Points on a hilly landscape, in no order, each with its height.
From any point a climber steps to the highest of the 2 points nearest to it. It stops when none of these is higher. Distance is the straight distance between rows; heights are no part of it.
K_482 h=388: [142 165 171 102 114 188 190  99  81 109 207 129 161 144 167 111 153  89
  86 113 108  94 110  88 167 169 126 119 161  61 117]
K_204 h=41: [103 129 103 125 101 137 121 102 131 133 140  97 112 133 150 188  93  95
 130  85 166 132 126 172 131 121 102 119  82 165 146]
K_696 h=708: [101 106 123 148  92  97 144 159 151 172  64 104 110 109 117 184 115 117
 101 183 153 122 124 172 108 111 114 138 109 218 137]
K_66 h=208: [ 67  86 101 130  63 154 119  73 106 199 120  85 142  89 179 155 109  89
 112 100 156  69 160 129 103 139 121  77  94  99 122]
K_675 h=513: [138 113 132 132 128 114  90 160 100  84 167 128 145  96 141  91 101 146
 125  86 114 167 158 122 157 169 110  93 167 100 129]
K_540 h=460: [115  79 149 113  97 139 169 114  84 169 125  95 143 105 153 116 128 121
 100 158 120  63 101  84 103 158 141 137 138  98  90]
K_975 h=507: [140 101  91 142 164 110  97 159 130  76 104 131  54 122  95 131 115 114
 169 148 164 178 139 147 113  53 130 141  86 124 167]
K_415 h=633: [147 139 138 166 189 104 121 143 176  70  97 193  87 184  75 162 152 132
 155 140 132 191 147 169 126  64 136 152  78 145 162]
K_271 h=161: [106 165  98 122  94 130  98 127 128 196 150  93 168  82 174 103 109 117
 110 140 136 113 165 166 174 120  58  74 151 159 157]
K_149 h=355: [142 149 150 105 119 125 161 151 115 164  96 122 144 122 127  90 147 129
  99 209  97  81 128 104 159 134 128 139 157 132  99]
K_308 h=280: [142 112 144  82 116 162 138  97 155 135 137 122 117 145 162 151 152 141
 137  97 146 106  99 119 113 134 175 139 103 174  97]
K_369 h=459: [135 102 119 144 133 111  58 157 123  52 155 129 116  97 147 118  84 141
 128  64 151 184 186 144 158 136 116  70 127 145 146]
K_878 h=180: [ 83 110 105 133  85 167 126  55 106 181 175  97 155 108 181 158 103 114
 133  77 150  99 143 141 116 145  97  81 123  86 159]
K_551 h=237: [ 97  79 128 116  77 134 133  98 119 186  97 102 127 108 161 176 130 102
 110 116 161  65 149 120 112 132 157 119  68 123  93]
K_919 h=582: [118  92  82 138 117 140 141 146 143 174 108  97 107  96 139 181 118 120
 130 177 182 125 124 170  95  72 117 113 101 186 178]
K_87 h=238: [125 141 158 109 119 151 147 102 137 188 147 159 172 129 155 189 157 136
  95 109 144  84 165 124 120 166 140  70 158 129 135]
K_922 h=103: [124 101  92 112 117 141  76 114 107 124 174  99 128  91 172 100  99 138
 137  87 171 147 156 129 143 108 109  89 130 122 164]
K_969 h=534: [114  96 120 141  85 111 137 137  79 157 114  98 163  82 141 123 112 116
  89 145 111  89 131 108 115 164  97  97 175  88 122]
K_999 h=664: [ 92 145 125 182 117 116 123 119 149 117 154 120 148 125 134 180  81 134
 113  65 125 200 137 194 113 170  68 117 172 167 174]
K_63 h=192: [169 165 169 105 152 147 113 122 170  67 151 175 135 171 142 125 158 149
 142  65 116 142 148 118 152 149 162 109 123 146  94]
K_835 h=421: [128  81  74 132 135 133 116 140  79 129 151 106 127  80 130 106 106 141
 140 141 145 135 114 103  82 111 138 123 165  55 155]
K_80 h=390: [158 156 147 138 148 111 148 178 127 113 140 126 154 118 121  61 111 152
 106 180  74 158 128 143 147 176  99 126 215 143 141]
K_988 h=130: [132 154  97 102 126 134 100 130 139 145 166  90 139 106 162  97 108 138
 140 131 135 148 153 168 167 106  94 116 150 164 166]
K_414 h=278: [124 127 107 131 131 126 127 128 104 144 116 152 137 130 124 157 145 118
 147 118 150  81 153  94 108 116 144 102 105  46 127]
K_636 h=233: [154 149 170  86 132 147 123 113 184 119 136 150 129 163 147 149 158 139
 124  95 133 127 123 114 144 151 169 109 110 204  96]
K_707 h=488: [135 170 148 144 145 100 159 127 104 139  77 158 123 159  70 111 150 136
 126 178  61 111  89  97 161 148 122 172 132 107  95]
K_532 h=304: [140 160 147 109 137 137 141 124 126 131 109 181 150 139 123 158 178 128
 128 102 139  69 166  87 138 136 161  87 107  81 100]
K_489 h=456: [154 148 144 157 155 109 109 168 116  79 167 135 156 110 126  57  95 150
 118 128  90 193 161 143 150 167 110 113 188 104 145]
K_769 h=412: [149  68 131 104 151 123 123 140 135  95  93 118  74 142 110 131 134 145
 168 143 138 140  71 109 106 103 170 161 117 164 118]
K_508 h=114: [149 166 127 167 171 116 110 148 137  75 171 162 139 145 107  73 122 135
 164 119 119 179 186 153 141  99 137 158 120  72 150]
K_897 h=300: [122 112 132 155 118  91 109 160 169 115 109 108 108 120 130 145  83 133
  93 130 124 172 116 176 126 157 103 108 170 223 155]
K_460 h=553: [122 132 145  88 109 167 174  84 130 183 113 136 122 143 138 135 180 116
 127 156 146  58  98  86 123 103 174 169  83 123  83]
K_376 h=126: [127 151 121 101  89 118 113 148 117 111 126  74 114 131 135  55  98 110
 127 137  92 125 100 123 159 142 113 162 118 155  93]
K_3 h=258: [106 105 104 155  97 105 112 135 150 157 113 104 139  95 149 179  97 126
  98 125 152 140 145 167 116 136  87  85 157 177 169]
K_758 h=560: [106 167 162 144 135 105 163 110 132 156  73 163 142 177  63 162 165 127
 115 148  85  93  95 107 148 155 121 172 123 145  82]
K_780 h=464: [128  68  91 118 141 110 105 145 107  92 101  98  58 115 102 133 113 125
 153 140 157 151 103 109  87  81 148 154 107 125 139]
K_36 h=601: [104 128 112 162 101 109 129 150  79 125 142 107 164 101 116 104  92 120
 106 114  94 133 116 123 116 173  86 119 177  75 119]
K_181 h=514: [ 99  82  55 160 101 128 120 126 113 156 110 104 105  83 131 181  98 113
 135 131 179 137 123 150  77  94 106  92 111 118 177]
K_601 h=409: [133 100  92 112 145 152 135 106 142 147 138 122  90 130 128 175 131 135
 172 124 175 138  97 144  83  77 150 146 109 128 177]
K_458 h=568: [ 67  92 141 140  60  96 151 127 143 205  81  77 136 106 150 168 120  95
  74 155 134 104 131 174 115 133 103 146 102 212  93]
K_329 h=414: [115 172 141 139 111  98 146 164 137 206  80 118 151 122 114 123 139 119
  97 199 100  90 139 136 136 136 107 136 152 153 116]
K_634 h=328: [165 112 131  82 150 168 158 132 109 138 166 137 135 107 153  88 155 147
 136 171 130 104 100  87 114 119 163 137 171  84 143]
K_777 h=154: [140 139 126 114 138 114 126 148 168 138  70 122  86 152  98 140 136 122
 132 169 132 126 123 152 144  91 142 147  88 198 131]
K_210 h=235: [143 154 125  57 119 169 171 104  94 142 145 120 113 113 155  75 169  89
 111 173 140  61 122  55 152  83 160 155 102  70  92]
K_953 h=555: [136 125 126 131 142 160 162 110  96 120 186 127 152 140 131 121 121 142
 136 122 110 140  95 118 101 157 121 163 165  68 143]
K_848 h=272: [113 132 151 105 104 136 143  98 142 172 100 154 152 143 141 196 155 111
 108 103 145  59 162 116 125 141 162  93  89 125  98]
K_17 h=776: [106 130  89 189 114  93 107 144 131  90 150 110 127 116 113 134  77 128
 116  99 128 205 116 185 112 129  72 129 147 139 158]
K_889 h=83: [128  81 111 133 139 161  82  99 131 115 194 112 129 101 175 144  89 159
 136  61 183 183 129 160 146 137 109  74 153 159 183]
K_241 h=683: [101 127  81 164  94 111 104 132  91 105 153 103 143 103 125 121  85 113
 128  86 124 154 123 149 116 137  80 117 148 109 148]
K_455 h=334: [154 138 174 136 145 108 147 148 132 102 112 188 150 150 117 156 161 139
 103 117 116 108 162  97 131 179 156  84 149  88  97]
K_948 h=63: [106  99 120 125  97 157  96  94 142 152 175  95 131 109 186 175  86 134
 113  73 190 138 141 164 148 136  91  73 126 195 162]
K_365 h=481: [ 67 131 118 156  78  85 143 141 126 209  58  93 160  97 123 144 120  93
  85 167 113  88 140 139 114 141  92 128 118 155 105]
K_598 h=123: [142 156 133 120 141  98 107 171 162 137  80 148 125 123 118 157 141 127
 122 151 145 120 174 148 142 113 130  92 119 161 133]
K_304 h=86: [141 155 115 128 132  96 109 169 113 108 105 131 129 118 120  79 126 120
 126 156 105 125 157 111 157 124 117 128 145  97 116]
K_592 h=206: [141 183 119  74 130 156 144 107 113 144 113 158 116 140 132  96 182 102
 145 141 143  70 140  76 159  82 145 142  74  69  87]
K_588 h=345: [136  79 150  89 111 134 147 117 153 121  95 102  84 146 122 152 137 138
 139 135 144 122  76 112 117 118 185 176  70 197  83]
K_145 h=181: [136 191 126 111 152 126 146 116 141 137  94 166 125 166  95 109 179 120
 149 141 113  99 126  92 154  82 137 158  89  94 107]
K_314 h=170: [ 98 137 133 106  73 126 127 118 107 161 117  72 136 116 157  98 110  95
 106 132 118  80 122 125 140 143 105 151 106 150  75]
K_324 h=557: [147 119 119 169 167 102  98 165 153  73 132 161  97 139 107 134 109 138
 156 123 152 196 182 172 113  76 131 126 102 131 174]
K_882 h=475: [152 104 158 176 173 112 132 149 139  83 136 150 138 129  93 122 110 169
 135 119  88 198  90 138  87 185 131 151 187 131 129]
K_309 h=408: [134  96 130 177 132  94 107 166 127  77 114 102 129 109  98 108  86 145
 122 123  78 194  88 141 106 177 107 137 174 156 128]
K_344 h=351: [137 124 133 153 117  84 119 179 143 128 112 101 137 111 111 103 104 150
 107 161  85 164 104 154 119 163  96 121 196 187 141]
K_663 h=303: [148 146 110  99 150 152 104 129 144  84 169 111 106 153 130  86 114 135
 169 113 116 163 106 147 130  98 143 172 115 146 143]
K_82 h=88: [138 155 119 132 127 111 107 155  87  76 117 105 107 137  94  48 111 119
 134 141  75 149 117 114 153 123 111 158 138  92 102]
K_280 h=152: [105 100 142 111  91 171 126  69 112 149 158 109 144 134 178 164 112 117
 128  68 155  89 121 120 113 174 145 100 115 117 121]
K_759 h=672: [137 133 153  99 133 150 160  85 161 130  93 178 130 172 100 154 201 139
 134 131 132  78 101  71 122 116 189 142  87 148  83]
K_530 h=159: [160 113 145 116 166 144 110 132 142  58 169 171 112 148 124 125 144 150
 160  69 137 155 142 111 121 129 182 121 106  90 114]
K_353 h=189: [110 181 137 123 114 129 133 130 123 186 154 114 178 109 165 129 125 122
  88 123 124  98 162 149 162 156  73  87 181 130 146]
K_323 h=194: [131 156 148 117 141 111 125 121 160 111  73 124  92 178  87 121 146 131
 139 158  85 134  86 134 146 113 142 174 101 188 102]
K_932 h=458: [156 134 167 109 136 181 174 110  93 101 186 141 145 158 149 107 147 122
 109 127 102 107  75  82 122 174 145 137 160  82 102]
K_225 h=467: [117  83  85 127 112 140 129 107 112 160 134 103 129 100 140 155 115 129
 145 115 158 110 111 128  74 116 124 116 139  88 164]
K_677 h=104: [128 150 103 138 133  98  92 178 124 143 111 137 151  89 134 116 124 125
 125 130 136 123 195 141 146 125 104  66 152 108 145]
K_735 h=558: [161 129 176 171 187 137 136 127 149  69 176 183 157 166 104 105 126 159
 156 104  96 198 119 142 101 168 152 153 159 108 129]
K_700 h=136: [151 109 122 140 175 135  95 134 118  55 191 163 112 132 122  93 119 149
 174  83 152 185 163 134 113  96 162 156 108  74 156]
K_802 h=277: [151 153 125  86 151 162 171 119 108 141 139 140 117 136 117  67 172 123
 125 189 113  97  95  76 140  88 150 170 140  69 122]
K_869 h=410: [129  84 122 127  99 124  61 144 114  68 153  85 108  92 158 102  79 143
 104  77 145 185 130 141 171 166 101  72 153 194 130]
K_918 h=374: [172 159 175 128 169 132 152 136 160 101 113 212 144 151  96 128 196 162
 115 157 106 116 144  85 156 128 172 103 151 120 101]
K_2 h=248: [120 177 127 122 135 120 112 124 140  94 125 100 100 183  99 102 114 114
 155 114  98 159  91 153 149 120 113 194  97 152 116]
K_473 h=726: [131 137 132 169 171  91 119 130 145  97  72 175  93 168  65 184 147 126
 164 124 124 139 129 127 123 104 130 150  71 122 127]
K_258 h=119: [145 190 132 153 204 125 137 127 154  89 132 188 127 177  74  51 147 135
 176 157  90 176 163 141 157  71 129 187  99  73 155]
K_429 h=224: [ 91 126 139 133  95 130 132 101 145 210 130 113 166 107 171 181 124 124
  99 109 148  98 164 158 119 151  98  83 150 156 146]
K_917 h=376: [151  93 114 119 177 138 138 139  97 120 140 153 112 110 105 102 145 154
 161 172 136 127 104  83  92  92 164 149 167  63 149]
K_138 h=148: [158 167 127 123 180 121 129 126 178 112 107 171 111 167  87  99 163 147
 171 162 104 145 130 135 148  75 140 165 101 116 155]
K_467 h=207: [ 75  84 127 127  56 111 116 108 102 151  85  70 120 104 154 142 105  73
 106 107 136  85 142 121 127 145 124 136  56 138  58]
K_346 h=353: [143 112  98  94 151 161 106 125 153  95 175 111  79 134 144 129 114 140
 173 120 161 178 103 159 115  81 143 157 112 178 186]
K_623 h=663: [145 152 156 155 162 155 148 117 120 100 212 152 168 155 132 126 123 157
 149  92 108 180 108 147 106 175 128 157 167  84 139]
K_659 h=469: [107  93 151 105  96 158 189  87  97 207 121 104 145 112 158 118 166 102
 109 171 145  41 120  88 102 124 159 161  95  90  81]
K_354 h=640: [107 151 150 157 136 106 137 123 134 133  65 168 122 168  78 200 149 115
 130 110 116 105 108 120 122 132 133 142  96 130  98]
K_490 h=422: [151 145 157 130 180 117 163 120 148 123  92 196 126 165  68 116 188 155
 121 187  86 103  88  63 159 122 160 151 138 133 101]

Where does a climber stop that starts at each point below?
K_636 -> K_473
K_598 -> K_696
K_138 -> K_696
K_917 -> K_696
K_455 -> K_473
K_204 -> K_623
